A landscape with many valleys, sampled at points; each row gives a point and its height.
A ball rolls from a point to the lowest of its 5 nearest points, and stops where none of them is lower. Distance is the straight distance between rows; heights are no part of it.
kan (h 201): [135,111,110,154,84,137,148,117,129,134,170,135,124,160,139,179,168,111,138,142,103,122,157,74,106,122,141,117,56,141,149,139,130,185,159,103,123,139,175,131,177,115,110,109,117,126,127,74,107,134,161,160,191,169,141,162]
Zolu (h 909): [129,130,154,122,134,145,107,124,146,127,148,148,145,159,163,149,124,104,118,172,97,117,157,112,146,182,114,119,97,119,140,119,153,90,138,128,108,98,151,131,124,128,129,141,121,172,125,92,150,135,135,145,168,148,151,134]
Fogo (h 191): [141,111,108,124,111,125,142,145,143,126,139,114,122,128,109,139,162,150,121,125,112,147,135,107,122,107,149,123,89,145,147,148,87,188,132,129,111,175,147,120,150,120,102,119,127,105,150,84,102,124,123,127,150,155,102,168]
Butuf (h 663): [113,137,141,138,148,118,141,101,159,131,111,151,103,101,136,166,139,134,129,118,139,115,121,114,128,139,121,125,160,128,107,104,158,87,112,172,164,106,114,128,124,114,123,134,76,112,105,167,184,133,158,147,121,113,109,126]
tizoz (h 528): [119,123,164,117,144,144,128,137,112,116,150,157,141,144,141,111,100,93,112,143,114,151,161,113,130,155,125,116,113,127,158,99,122,131,121,87,100,89,156,151,111,140,137,114,153,163,143,99,130,98,129,150,127,168,149,170]
vikav (h 203): [135,125,97,142,104,145,120,117,140,144,165,112,116,161,124,186,168,136,145,146,104,84,117,96,123,138,138,121,65,116,114,143,148,149,161,153,131,151,152,97,189,98,112,135,102,132,141,124,105,154,141,144,191,124,124,125]
dav (h 426): [123,103,138,142,133,125,175,118,109,115,142,119,115,95,110,112,142,99,113,92,155,147,127,131,114,104,158,112,146,151,122,113,96,162,97,104,137,105,143,145,124,106,135,98,141,109,124,137,131,79,134,144,94,165,114,170]
tuled (h 492): [134,142,134,97,116,148,79,138,153,147,147,110,151,156,146,149,132,146,137,158,89,114,132,114,159,165,107,123,84,122,126,152,144,125,155,124,85,151,152,107,147,127,134,145,135,149,150,92,109,152,134,116,173,120,147,119]
pada (h 637): [115,140,162,144,130,132,145,94,135,128,140,164,123,139,149,157,137,96,126,145,119,123,152,98,114,165,115,120,135,133,140,103,186,102,111,124,160,62,144,134,110,125,132,115,93,163,105,123,186,99,151,161,134,146,147,151]
gor (h 418): [136,120,134,105,133,138,104,163,114,133,120,139,146,148,135,103,95,132,120,124,127,147,117,159,139,107,116,143,135,143,136,138,111,127,120,114,93,168,108,144,114,141,134,143,174,125,139,119,94,138,119,98,100,120,132,111]
Rila (h 254): [144,113,120,152,84,145,123,117,120,131,172,125,156,171,151,204,152,114,144,168,123,92,135,86,145,154,102,92,71,128,108,153,187,106,168,141,130,125,165,102,190,106,122,134,99,193,130,106,101,148,145,138,199,116,163,102]
num (h 357): [109,133,162,148,138,129,136,97,144,118,109,145,121,117,144,133,120,112,120,125,146,128,138,119,135,143,118,124,178,118,121,99,161,77,112,141,141,83,115,140,110,124,126,127,103,142,96,144,168,101,133,152,109,136,124,135]
goget (h 490): [126,120,138,108,130,146,107,153,117,134,158,137,148,148,138,130,106,119,100,142,77,144,159,110,132,137,120,116,89,124,160,138,95,151,132,109,75,152,152,144,127,142,118,118,160,149,159,81,99,103,137,123,147,160,143,144]
mipes (h 164): [117,115,165,133,148,145,141,134,81,100,147,155,138,122,149,73,79,74,114,131,152,168,143,131,142,164,126,120,150,114,157,93,152,99,122,88,121,63,134,183,95,142,160,120,175,176,136,116,133,83,116,140,94,150,161,147]
pez (h 358): [136,136,125,107,115,145,86,133,155,130,150,114,138,161,136,164,142,145,141,164,98,93,125,115,141,152,117,120,93,117,125,156,155,113,157,145,100,150,154,100,162,116,121,142,108,143,133,98,110,145,132,128,182,116,132,112]
netiv (h 704): [132,142,125,114,148,123,110,136,161,137,109,122,122,125,129,145,141,146,136,136,124,112,116,142,138,124,118,129,141,118,101,136,127,98,115,160,142,136,118,99,126,114,121,144,98,113,110,142,162,148,123,110,124,104,105,108]
vom (h 142): [113,138,132,153,132,124,145,109,157,138,137,131,110,123,125,175,166,124,131,123,129,110,142,113,115,132,122,108,121,124,120,116,141,133,112,145,163,113,139,124,138,106,119,115,103,112,128,135,168,145,153,156,149,140,114,150]
Zav (h 301): [132,121,92,131,111,121,149,104,89,109,107,100,131,77,85,84,92,117,129,65,179,167,104,163,99,92,150,147,194,109,132,128,97,168,113,80,152,114,121,145,131,127,140,119,142,81,124,162,85,112,119,140,93,127,116,95]
tesam (h 318): [138,137,71,120,133,127,102,128,145,145,135,102,111,146,99,148,179,188,141,139,98,95,102,111,149,128,138,121,62,110,112,145,125,154,143,174,130,183,113,86,177,129,105,140,121,88,143,115,119,155,120,108,150,117,105,119]
Zoku (h 216): [122,129,126,122,123,128,122,131,140,127,150,123,120,148,121,154,139,146,125,126,103,126,134,116,133,135,132,114,92,119,144,144,120,154,138,134,106,159,135,119,154,117,105,123,128,116,145,88,123,131,139,132,142,148,105,136]
Talo (h 117): [151,118,95,131,129,106,143,145,138,145,141,104,119,124,100,138,151,170,111,115,119,131,124,112,127,79,168,126,91,133,129,151,79,183,126,138,114,185,126,118,144,117,105,114,139,78,158,117,99,126,114,97,124,148,87,150]
pof (h 276): [140,110,106,133,135,108,144,135,129,142,106,113,115,108,98,120,130,158,112,104,145,130,112,150,116,75,153,127,134,137,124,146,82,160,120,135,138,166,121,122,129,129,111,116,141,84,133,132,101,133,114,109,95,141,88,123]
Purar (h 494): [137,141,108,124,130,110,94,145,141,138,76,121,132,131,128,85,133,163,148,135,141,102,92,160,130,97,132,173,165,135,113,138,135,84,144,169,143,145,81,123,101,147,152,150,108,115,88,189,128,181,103,87,93,61,126,73]
Zomob (h 606): [149,142,115,132,115,114,122,119,136,121,66,125,126,108,115,95,117,171,151,111,166,127,93,157,115,99,124,180,206,122,111,140,147,87,143,141,162,123,88,125,106,168,163,152,107,119,72,206,141,165,98,105,66,43,128,53]
rakog (h 419): [133,141,109,141,139,117,139,129,116,139,94,109,113,91,102,110,120,165,134,99,152,123,107,163,105,88,141,151,163,117,117,138,110,108,118,139,140,146,93,113,124,141,124,124,125,105,108,173,124,160,122,103,79,105,102,95]
tigo (h 71): [123,129,127,158,112,131,134,111,147,131,155,130,119,156,126,195,161,119,141,128,105,102,136,108,112,146,121,106,92,117,111,133,164,135,145,156,159,124,155,116,153,100,119,137,91,137,112,129,138,147,156,163,187,133,111,127]
Danon (h 226): [139,104,126,147,95,126,149,139,117,138,180,139,140,143,148,152,141,106,124,138,104,136,170,69,108,136,147,117,49,132,169,136,102,214,154,97,100,133,175,150,156,119,113,113,130,155,143,63,101,119,154,151,187,178,156,180]
zigog (h 224): [133,116,98,98,139,129,112,148,130,144,122,114,134,135,114,120,136,164,115,126,105,134,119,127,139,110,124,133,83,137,136,145,93,175,126,142,95,188,122,110,136,139,109,133,155,90,150,90,89,143,120,97,121,134,106,139]
sudes (h 545): [153,138,77,98,129,123,73,177,144,161,81,114,135,170,127,65,157,173,147,156,103,88,94,156,158,118,127,155,111,161,98,152,146,106,161,188,132,168,98,92,110,162,142,136,133,128,117,154,118,168,103,59,122,59,123,97]
kam (h 417): [110,140,167,115,153,132,138,125,132,112,125,142,126,118,142,130,102,104,129,130,127,142,136,129,131,147,120,120,153,129,126,112,144,100,112,126,139,89,124,141,112,121,124,118,127,154,122,119,153,121,128,146,114,144,142,153]
sabe (h 434): [131,110,117,146,130,114,172,122,117,119,124,114,112,81,99,104,116,128,107,83,168,153,112,144,107,81,157,128,152,137,117,124,73,172,110,111,128,134,121,142,129,116,125,112,141,89,135,133,113,117,120,119,101,149,103,136]
Sagiz (h 325): [144,150,103,141,90,116,102,117,101,105,82,115,134,103,92,82,95,128,162,90,165,163,90,159,115,104,116,180,215,114,136,132,134,123,134,98,160,132,85,130,112,162,177,162,143,104,110,197,96,172,93,117,77,71,144,67]
fumus (h 262): [145,113,87,115,134,107,117,144,105,152,122,117,131,123,96,93,125,172,123,112,118,130,101,140,126,80,139,141,112,130,118,153,90,161,124,125,117,194,114,112,127,137,99,127,159,87,152,134,85,136,104,89,99,115,98,128]
zev (h 319): [124,134,125,128,101,155,98,132,134,134,168,115,167,168,158,173,132,128,144,170,91,101,134,103,157,167,114,115,74,112,123,142,174,107,159,136,105,124,172,99,169,122,129,156,96,182,142,87,112,151,154,139,207,120,160,108]
mugig (h 324): [116,133,143,129,143,128,143,131,120,119,118,129,118,108,123,116,109,112,114,110,149,146,123,152,122,114,120,132,159,141,118,112,115,123,108,118,130,124,110,139,119,115,126,115,139,119,133,132,129,127,135,126,106,136,113,134]
rutol (h 415): [134,142,119,143,136,103,132,115,119,117,94,119,115,82,111,113,123,155,145,100,163,118,104,160,124,98,134,166,188,109,108,133,118,92,125,147,153,123,95,124,108,134,137,147,103,93,87,197,137,148,121,116,94,81,133,69]
kis (h 157): [109,107,152,129,131,136,155,113,81,92,143,141,124,109,133,70,89,73,113,130,166,152,149,136,137,159,130,121,144,120,163,91,154,117,114,81,135,59,143,180,102,143,154,114,165,168,127,130,139,49,117,157,96,162,169,154]
Pobam (h 266): [132,124,92,116,133,112,122,146,136,142,120,122,123,118,107,122,142,165,122,125,116,131,118,139,140,100,130,135,112,131,121,146,110,155,120,149,115,187,100,115,136,134,113,122,152,97,143,114,109,150,117,100,106,141,111,137]
Rab (h 489): [130,135,149,149,115,124,139,86,162,137,144,136,137,150,157,182,153,95,150,153,108,96,147,94,114,171,104,104,110,122,125,104,183,113,136,143,176,79,155,111,147,121,122,136,74,155,107,135,168,143,154,168,179,135,139,137]
Pumu (h 282): [119,133,131,133,129,111,151,115,106,108,116,131,135,89,118,98,104,129,120,96,173,152,111,160,111,114,132,139,195,115,125,125,117,106,128,113,129,109,107,139,123,123,128,135,125,109,121,164,123,124,116,132,93,121,120,102]
Runu (h 311): [115,121,140,144,114,134,170,113,124,122,141,137,112,125,128,139,137,95,115,121,128,141,155,97,101,129,142,105,115,152,148,112,104,178,119,92,137,105,146,142,117,125,134,101,124,134,129,108,145,88,132,156,132,160,128,185]
pir (h 267): [129,119,140,142,97,132,129,132,115,136,161,127,140,150,144,163,142,116,128,146,102,106,158,88,120,156,126,107,62,129,149,145,131,151,150,118,107,140,167,120,150,120,123,117,123,170,134,81,118,137,155,148,178,159,144,149]
Falu (h 271): [107,117,151,140,127,133,168,107,110,118,151,141,105,130,125,122,136,83,116,120,135,140,165,100,111,134,149,108,126,142,159,103,130,155,110,92,133,71,144,153,108,133,143,94,132,150,132,119,162,75,133,158,120,183,142,189]
gutu (h 378): [128,117,143,131,113,138,135,136,115,143,168,131,140,141,150,158,141,88,126,154,101,106,171,81,121,153,128,109,83,129,143,131,120,154,132,102,118,109,173,130,141,136,125,101,132,158,130,81,126,117,155,156,176,155,145,158]
soni (h 306): [125,129,134,109,143,126,113,147,120,134,114,138,134,123,138,113,108,133,126,120,143,130,117,163,132,115,120,151,161,134,120,139,120,103,114,122,123,137,107,135,111,131,125,124,144,130,131,134,119,132,115,95,101,114,126,112]
Zuz (h 327): [145,124,68,116,140,110,122,143,140,159,114,108,108,131,101,116,180,181,128,134,122,108,114,125,141,92,137,127,82,125,123,155,104,159,137,167,125,189,112,95,140,142,96,132,143,72,150,118,104,153,100,97,113,127,93,130]
sola (h 576): [126,132,152,116,131,141,110,151,109,130,173,144,149,151,143,118,106,102,109,150,101,158,166,93,123,155,122,116,71,118,173,112,109,172,138,97,72,109,165,149,128,151,137,130,152,159,156,76,115,107,139,127,145,174,172,160]
Kibuz (h 374): [108,123,154,121,130,131,160,121,103,102,118,149,119,116,134,112,113,96,123,115,162,154,129,131,124,132,128,118,167,129,136,99,140,101,117,111,128,69,127,145,99,128,136,124,132,135,119,135,150,82,128,146,111,136,134,142]
mopuz (h 343): [108,110,146,131,136,127,171,115,105,108,134,140,109,118,124,110,115,102,101,107,151,157,145,120,107,136,150,113,135,147,140,110,100,166,102,98,121,90,142,163,102,127,135,106,145,127,131,113,144,70,143,153,111,162,137,170]
lim (h 732): [122,134,163,140,139,135,132,114,148,117,129,148,132,130,154,144,122,98,120,162,131,128,153,105,145,166,108,135,148,121,134,106,179,65,126,142,150,68,133,125,106,136,137,137,92,165,105,130,183,105,134,159,135,138,148,143]
bos (h 314): [128,113,126,114,135,132,139,133,121,121,135,137,127,121,121,140,116,130,108,129,121,138,130,133,118,110,135,118,121,140,131,124,98,154,120,117,111,152,129,136,124,126,121,114,139,116,146,105,133,116,140,122,124,162,111,153]
lezed (h 123): [127,134,142,149,108,138,133,108,138,132,163,125,139,152,152,187,150,104,139,153,107,98,155,93,126,163,120,107,89,126,124,131,157,125,144,123,136,112,153,108,160,104,118,125,107,166,120,105,142,150,149,153,188,149,155,130]
med (h 662): [130,145,88,137,153,97,134,130,163,146,113,115,97,96,103,131,169,168,148,120,125,94,102,130,137,98,140,141,126,114,103,124,109,120,116,185,160,164,101,103,153,120,101,139,120,95,117,169,150,159,135,105,116,109,98,108]
saz (h 279): [126,130,148,129,125,132,133,133,90,98,119,135,136,109,123,80,80,103,140,108,173,169,116,165,132,123,128,145,196,128,128,109,131,102,128,86,129,110,118,170,108,133,147,143,155,133,124,142,110,112,117,139,106,119,148,107]
labu (h 428): [145,131,53,121,144,124,97,145,146,170,103,92,108,147,94,117,180,176,150,145,107,76,102,127,152,129,135,127,81,117,102,145,133,124,147,200,134,168,100,62,142,136,119,132,116,98,130,145,130,156,123,93,139,84,106,105]
vik (h 20): [110,114,144,140,134,128,184,99,111,106,142,136,100,112,138,117,154,79,122,108,160,131,160,106,114,146,133,103,141,139,155,83,152,144,116,89,165,63,131,154,94,132,141,95,127,137,119,127,176,52,137,171,108,150,133,185]
rol (h 500): [131,139,169,114,155,145,118,135,131,110,123,148,142,136,159,117,97,101,130,153,123,144,137,129,148,164,107,131,151,132,133,107,149,76,125,112,126,84,122,154,96,135,141,144,138,177,130,109,164,118,117,141,115,130,147,130]
Narap (h 440): [125,122,132,134,102,146,112,134,113,148,174,135,145,163,151,159,116,124,129,167,99,110,158,90,137,161,121,108,53,120,154,143,148,137,160,120,84,135,182,121,164,123,123,132,128,175,155,74,104,136,138,140,192,146,154,136]
dezon (h 689): [108,134,149,155,127,133,176,92,132,131,135,143,102,112,127,164,161,103,130,114,142,118,154,100,110,148,115,107,151,128,138,78,169,113,110,140,180,64,147,127,108,114,132,91,98,133,95,145,193,92,146,160,136,154,125,149]
gema (h 380): [126,107,142,114,141,141,151,124,101,113,138,139,122,120,139,102,107,99,112,115,133,156,154,122,117,131,137,116,127,136,144,119,96,159,124,98,107,109,142,163,103,133,137,112,158,138,138,114,115,82,136,145,110,156,132,173]
Pimep (h 511): [107,109,133,148,123,127,179,95,109,114,123,118,112,72,110,114,125,121,124,78,177,160,112,140,107,92,147,140,177,124,121,117,100,148,109,121,156,106,118,147,123,104,125,106,121,94,111,154,131,101,135,143,88,145,114,118]
mot (h 399): [106,121,147,141,128,125,169,112,95,99,115,145,119,74,125,105,119,97,120,85,182,158,127,139,115,114,141,133,185,142,136,111,118,130,105,110,144,91,119,156,111,116,131,105,129,120,124,153,138,80,137,143,104,137,117,135]
rago (h 474): [137,130,136,120,130,118,107,140,162,138,102,137,128,126,150,123,116,152,132,148,118,121,108,156,126,130,121,152,174,133,106,123,152,69,121,138,131,124,89,125,110,130,141,150,107,141,105,154,148,151,106,115,115,86,142,97]
Sikad (h 307): [133,140,104,142,118,119,125,99,93,110,95,120,120,86,94,89,104,136,154,80,172,149,84,163,104,110,132,177,214,103,122,139,125,118,125,108,163,121,96,125,125,140,149,151,121,96,107,196,114,153,108,133,75,84,113,72]
mituf (h 427): [133,129,123,101,133,136,91,138,160,136,113,125,131,145,133,121,132,156,132,157,104,96,103,145,149,132,118,131,119,129,117,143,132,101,125,153,109,147,113,103,121,138,125,146,135,126,134,123,138,142,121,103,124,104,120,116]
pivef (h 277): [135,132,92,150,129,124,124,112,162,149,131,108,108,135,109,179,177,162,143,132,114,88,119,111,138,142,130,115,88,113,104,132,154,125,147,183,147,148,136,101,166,107,115,138,88,108,125,151,141,161,147,133,166,100,105,107]
gizib (h 558): [110,131,168,134,133,132,150,109,112,122,141,143,129,136,144,135,118,87,113,139,108,120,162,97,119,167,129,106,95,131,145,105,136,129,122,106,131,80,158,141,99,132,134,102,136,173,135,108,158,91,134,151,131,175,139,169]
lomoz (h 677): [132,143,156,119,135,146,105,121,171,119,105,140,154,151,148,146,122,129,127,156,116,122,128,126,145,157,101,129,144,120,115,117,160,79,121,141,126,99,120,123,118,133,135,145,91,159,115,129,163,142,125,132,141,109,145,122]
sabig (h 389): [130,142,124,135,139,118,139,111,163,130,124,117,115,125,112,154,157,137,137,125,117,111,130,114,123,124,128,119,107,129,116,125,121,134,117,154,154,145,134,104,141,102,115,126,112,111,132,135,144,145,143,131,147,130,103,128]
kimo (h 57): [113,99,141,118,135,141,146,131,66,91,125,140,142,111,136,72,78,72,131,99,172,180,127,148,148,157,134,133,177,119,157,97,132,132,120,64,115,77,132,190,105,144,166,120,180,154,138,125,107,71,118,149,96,139,168,136]
rifa (h 283): [128,119,118,118,121,117,142,145,115,122,121,114,134,109,108,107,115,150,102,99,134,140,115,154,128,89,142,133,133,142,121,153,85,164,116,115,106,176,122,143,119,135,124,119,160,94,140,121,92,127,117,104,96,129,113,131]
nog (h 386): [108,98,141,143,124,129,182,105,89,100,135,135,118,100,128,89,113,78,112,94,174,164,138,145,111,133,142,98,162,134,148,113,119,148,102,79,136,75,143,165,99,122,139,91,155,136,124,139,146,55,130,160,110,153,140,164]
Fud (h 268): [138,134,96,113,119,129,95,136,135,148,133,107,126,149,118,159,153,166,126,141,96,107,122,129,148,140,126,112,84,124,127,149,132,152,147,152,112,169,132,96,161,125,114,141,117,107,139,111,112,144,128,111,162,121,108,126]
limik (h 297): [120,133,160,132,143,136,130,120,126,104,104,144,132,103,143,111,94,114,133,139,158,144,117,136,132,153,119,147,200,126,120,114,166,64,115,134,143,85,109,160,95,142,140,138,125,152,112,149,149,110,116,137,100,120,153,121]
muli (h 339): [117,130,137,106,135,133,128,152,105,123,132,130,133,139,139,111,104,126,109,123,132,157,130,144,135,117,124,134,143,143,130,130,101,146,118,106,97,140,128,155,113,130,130,130,176,114,151,123,101,117,120,114,106,146,119,138]
zota (h 408): [153,143,120,91,129,146,66,160,153,148,123,120,145,164,140,119,124,153,128,160,87,106,110,139,157,152,110,138,83,141,120,148,141,130,141,153,85,149,123,105,131,143,127,150,140,142,141,109,114,149,108,94,148,102,135,109]
vekab (h 215): [127,135,132,142,120,123,142,116,141,134,136,123,124,135,126,173,158,120,138,131,120,113,143,98,120,140,123,104,94,127,137,125,123,151,122,146,143,131,146,114,137,107,107,117,109,117,130,106,144,141,151,157,163,153,119,154]
ket (h 636): [108,134,124,151,150,105,160,116,141,130,111,126,109,89,113,123,144,149,118,87,147,132,114,138,116,94,140,132,164,123,110,118,110,115,101,152,157,133,106,131,123,106,115,133,115,104,107,169,146,127,140,123,108,130,105,110]
natuz (h 345): [141,145,66,147,135,117,111,123,167,148,126,100,94,148,85,156,191,177,146,135,110,74,117,110,141,115,135,122,69,117,100,143,141,140,147,190,137,169,126,86,177,126,105,146,99,83,132,148,125,155,135,110,145,92,107,112]
boni (h 521): [128,142,117,145,135,109,127,125,173,149,116,121,94,125,113,157,170,161,143,125,124,99,122,121,138,114,137,112,126,114,108,132,126,122,129,182,165,157,110,94,149,104,108,125,115,96,105,159,154,163,149,131,140,100,106,117]
Rakar (h 350): [141,132,113,111,135,116,106,160,122,152,98,119,125,127,128,87,123,153,129,115,123,117,96,164,135,93,137,155,134,134,114,155,117,108,130,145,122,171,92,109,112,149,125,135,145,108,135,144,110,158,111,86,99,99,119,104]
gilal (h 733): [132,142,144,127,129,122,113,126,162,125,115,123,126,149,132,159,131,131,135,153,118,113,140,116,140,148,123,117,122,115,116,125,146,103,119,147,130,123,118,114,140,128,124,140,101,135,125,125,149,145,134,132,148,122,123,132]
Veg (h 538): [160,130,117,99,109,152,53,141,156,142,131,127,156,183,154,144,134,156,142,172,86,104,112,123,155,162,111,121,79,121,105,148,157,107,165,155,97,138,130,94,150,138,137,156,103,156,141,112,122,150,117,112,182,93,143,99]
dom (h 280): [128,108,123,160,87,139,132,125,121,146,186,116,153,160,155,184,159,109,156,160,106,100,145,84,131,147,122,97,62,129,130,150,163,130,165,114,120,145,185,116,185,102,124,119,115,176,134,92,102,142,157,147,201,140,158,141]
Ridug (h 349): [114,104,141,134,143,135,169,121,86,108,143,133,115,112,137,86,122,79,107,119,152,147,153,117,117,142,145,102,141,128,157,101,130,143,102,92,135,50,157,167,104,150,146,86,159,153,127,131,150,44,120,156,105,163,157,178]
zapid (h 300): [135,116,138,121,133,133,138,136,92,112,131,127,141,120,131,93,88,97,114,105,150,169,130,161,124,116,141,136,162,121,141,126,101,133,112,81,110,120,123,177,113,127,133,121,176,123,140,124,93,107,120,126,90,136,137,133]
fofek (h 323): [135,132,118,121,109,124,118,150,85,115,111,126,156,126,99,93,80,134,133,99,139,162,96,173,115,103,122,153,169,127,129,135,105,164,127,77,130,168,112,148,118,160,145,139,178,108,146,144,53,150,99,95,83,109,131,96]
nupi (h 563): [130,134,124,92,142,140,83,165,120,141,137,139,142,157,142,106,110,155,120,146,91,141,142,136,147,111,114,146,89,143,143,145,101,149,135,125,74,181,124,135,135,153,111,147,167,110,165,90,84,120,113,90,134,130,133,132]
Ranek (h 412): [135,135,154,109,147,140,96,157,124,123,122,138,150,145,143,100,94,123,121,143,130,146,123,153,150,122,103,138,147,133,131,122,126,104,114,111,107,133,124,135,113,135,137,147,153,138,134,123,116,128,122,97,105,120,144,114]
sovar (h 491): [153,128,99,107,134,121,94,152,149,140,80,123,133,145,134,95,147,174,134,154,121,100,108,150,149,121,122,148,143,140,98,151,132,90,133,172,132,155,84,102,111,149,135,144,118,134,100,157,138,163,113,81,117,77,123,83]
vobi (h 420): [132,135,130,131,139,125,130,114,130,121,98,139,113,98,147,106,104,150,138,120,145,135,110,152,123,114,116,158,205,120,103,130,147,76,129,144,157,118,88,128,105,132,143,149,100,125,101,185,144,134,126,122,102,92,123,96]
mul (h 696): [137,136,113,117,153,111,100,135,168,138,87,123,119,127,135,118,144,160,136,141,117,91,111,152,142,117,129,141,146,129,108,139,128,97,131,172,146,160,84,105,117,136,123,136,105,117,115,164,147,158,115,99,116,76,123,100]
bon (h 296): [129,142,115,129,109,119,124,109,92,102,98,118,154,95,92,82,82,109,138,81,181,172,94,171,117,117,132,171,211,101,136,133,120,134,127,75,145,128,117,151,131,127,155,141,147,107,123,171,88,126,112,140,92,102,128,93]
zab (h 697): [127,144,147,118,143,139,104,127,143,134,143,128,139,150,150,148,124,131,125,147,105,122,140,116,135,159,105,119,114,123,137,120,138,106,136,136,125,110,135,117,132,126,126,137,110,158,132,119,142,143,130,131,166,132,127,123]
vefa (h 288): [132,134,134,125,109,119,126,132,91,112,105,118,145,111,131,102,97,124,139,92,166,174,105,179,119,106,127,141,198,124,128,132,110,105,128,94,138,130,110,141,110,141,148,140,138,117,123,160,103,129,103,128,89,102,125,97]
vis (h 104): [121,138,141,122,138,117,129,128,132,113,98,130,123,104,132,122,115,127,127,110,144,137,95,167,131,111,125,140,171,135,107,132,130,86,131,146,138,127,100,133,113,127,127,130,123,119,110,159,140,133,104,115,85,109,123,103]
seful (h 330): [121,120,143,158,107,139,167,101,125,143,160,143,131,126,142,159,162,83,127,141,122,112,172,84,85,147,138,95,86,140,161,101,135,163,133,94,144,93,166,130,127,124,138,100,122,139,132,96,149,110,142,172,157,169,146,173]
gimu (h 250): [128,117,139,117,119,131,132,156,129,122,151,133,139,148,125,138,127,133,118,130,95,135,153,94,120,136,139,114,72,131,158,138,89,195,140,111,76,153,159,138,151,120,122,120,140,138,149,73,97,111,130,136,162,164,128,173]
sizis (h 594): [130,133,155,97,137,130,106,155,133,126,146,136,137,148,133,129,101,119,116,145,106,133,148,141,140,134,114,122,123,136,127,125,116,124,124,116,100,140,126,131,122,140,117,134,147,138,147,94,120,113,121,112,129,127,125,135]
pivu (h 196): [126,116,116,152,106,141,132,125,146,141,158,117,118,145,129,179,165,131,132,134,114,102,128,103,120,128,135,110,72,121,121,138,133,162,147,134,125,157,165,112,173,97,115,124,108,111,142,103,122,146,146,144,176,147,124,148]
zumuz (h 329): [131,129,121,126,142,111,138,136,161,138,138,114,104,126,115,146,149,147,127,115,123,114,116,123,131,108,144,122,100,123,116,137,105,155,122,149,134,163,120,103,127,109,106,128,119,102,135,130,131,142,133,126,125,144,96,141]
kifo (h 506): [128,143,142,159,125,130,132,100,164,135,136,133,114,132,122,178,159,124,148,133,119,108,139,112,133,139,116,121,108,125,113,110,156,115,124,173,172,114,132,107,142,115,115,135,82,114,110,150,168,149,163,160,159,114,109,127]
gov (h 338): [142,145,130,113,128,127,108,129,113,109,97,136,149,112,136,94,94,139,137,125,157,147,101,160,130,112,116,165,200,125,111,133,145,97,135,125,135,120,96,139,114,141,162,160,137,129,117,166,113,153,99,108,83,84,135,75]
zum (h 344): [115,119,153,116,144,129,129,132,105,105,131,140,134,116,136,104,82,101,115,135,138,156,135,144,131,143,130,125,157,132,138,115,122,106,114,102,117,100,129,166,99,126,143,132,157,147,131,124,124,102,130,128,111,145,148,143]
Subad (h 228): [133,128,101,154,87,142,126,115,131,138,170,120,137,168,142,195,152,127,153,155,113,97,132,97,130,148,118,105,74,122,120,149,175,130,164,142,131,137,169,99,192,108,111,127,97,161,127,112,110,163,145,144,192,120,150,107]
Zez (h 539): [135,141,100,144,151,91,123,130,154,143,79,131,117,82,109,98,150,188,150,123,152,103,113,148,127,94,122,168,164,121,100,130,127,95,125,174,161,141,82,103,123,135,135,140,99,101,89,201,152,156,126,92,88,72,118,72]
Sov (h 295): [123,113,139,127,126,138,153,130,125,140,143,133,126,131,129,137,119,114,114,129,107,148,154,105,117,128,143,109,92,146,142,131,93,174,121,102,100,126,153,143,124,126,114,102,130,128,141,93,126,104,136,145,150,165,125,176]
Bigit (h 488): [115,125,151,99,141,145,120,145,104,119,164,135,147,138,135,112,91,107,97,135,125,155,153,125,136,142,122,120,104,134,155,113,100,154,118,101,86,127,141,153,113,144,140,116,159,148,156,95,119,100,127,140,124,156,137,154]
Gese (h 299): [132,133,118,116,120,115,121,130,91,114,110,116,139,108,124,90,80,131,128,97,145,160,96,169,111,99,126,146,168,126,125,131,109,136,119,96,130,155,118,146,119,136,147,140,165,102,136,151,93,133,111,107,89,120,120,98]
zelu (h 703): [112,124,152,148,118,148,122,117,135,128,158,133,142,149,147,165,127,101,132,155,94,107,157,87,121,153,116,116,89,122,134,122,151,115,137,116,110,102,158,117,129,125,125,125,109,158,130,89,140,141,136,149,168,149,146,147]
ger (h 416): [145,137,126,111,143,128,98,155,161,144,85,133,142,131,150,98,118,146,131,142,134,121,107,162,139,119,121,156,172,149,102,149,141,88,127,147,133,140,84,122,113,145,149,150,133,128,104,165,133,156,98,102,109,79,135,84]
Gikep (h 485): [119,122,131,135,131,117,153,114,148,138,127,123,110,114,106,148,151,126,129,107,133,128,126,126,112,102,144,124,123,131,123,125,101,148,107,138,154,143,127,129,126,102,112,103,105,99,130,122,144,131,145,137,117,163,100,148]
bef (h 379): [122,129,158,132,131,132,136,128,124,121,142,145,128,128,134,138,116,97,114,134,114,135,153,115,120,138,135,115,113,139,157,115,120,133,109,110,110,108,137,132,109,129,123,117,141,149,141,97,135,117,136,137,142,160,133,159]
Gog (h 405): [115,143,151,133,144,123,155,116,138,126,127,133,113,114,119,142,134,112,122,121,142,134,144,127,117,124,132,122,149,132,129,116,123,112,109,139,142,113,131,129,115,107,121,117,111,119,126,130,152,122,139,139,126,142,115,138]
Lise (h 265): [116,138,142,131,137,117,141,111,115,100,103,138,120,101,126,108,105,115,130,116,172,157,120,159,114,115,125,151,205,132,124,118,136,87,120,121,140,100,110,152,107,121,131,142,129,126,109,161,139,122,116,124,100,114,126,101]
pazu (h 320): [138,142,85,105,117,131,70,151,144,152,110,111,140,166,126,120,152,181,134,158,81,99,104,134,154,138,120,122,87,125,107,150,135,124,150,164,108,178,116,83,140,149,112,141,127,118,152,106,115,162,105,93,150,90,129,100]
Refes (h 294): [134,119,108,108,138,115,106,155,123,147,116,119,128,139,107,94,121,158,116,121,119,132,113,152,131,95,127,151,127,146,126,156,98,151,136,133,118,185,103,122,124,144,123,132,154,108,148,131,99,152,112,85,101,112,116,111]

Where does a ball stop that starts at each point below?
Sagiz: vis
lim: vis
pada: vis

Call two points neighbours if one is among the 5 nearest of the other. Go from one point of each pair to the other, from neighbour to neighbour, staying as low as possible. Name the highest point that can't be avoided.
vik, tigo: Runu
vis, kimo: saz
Talo, tigo: Zoku
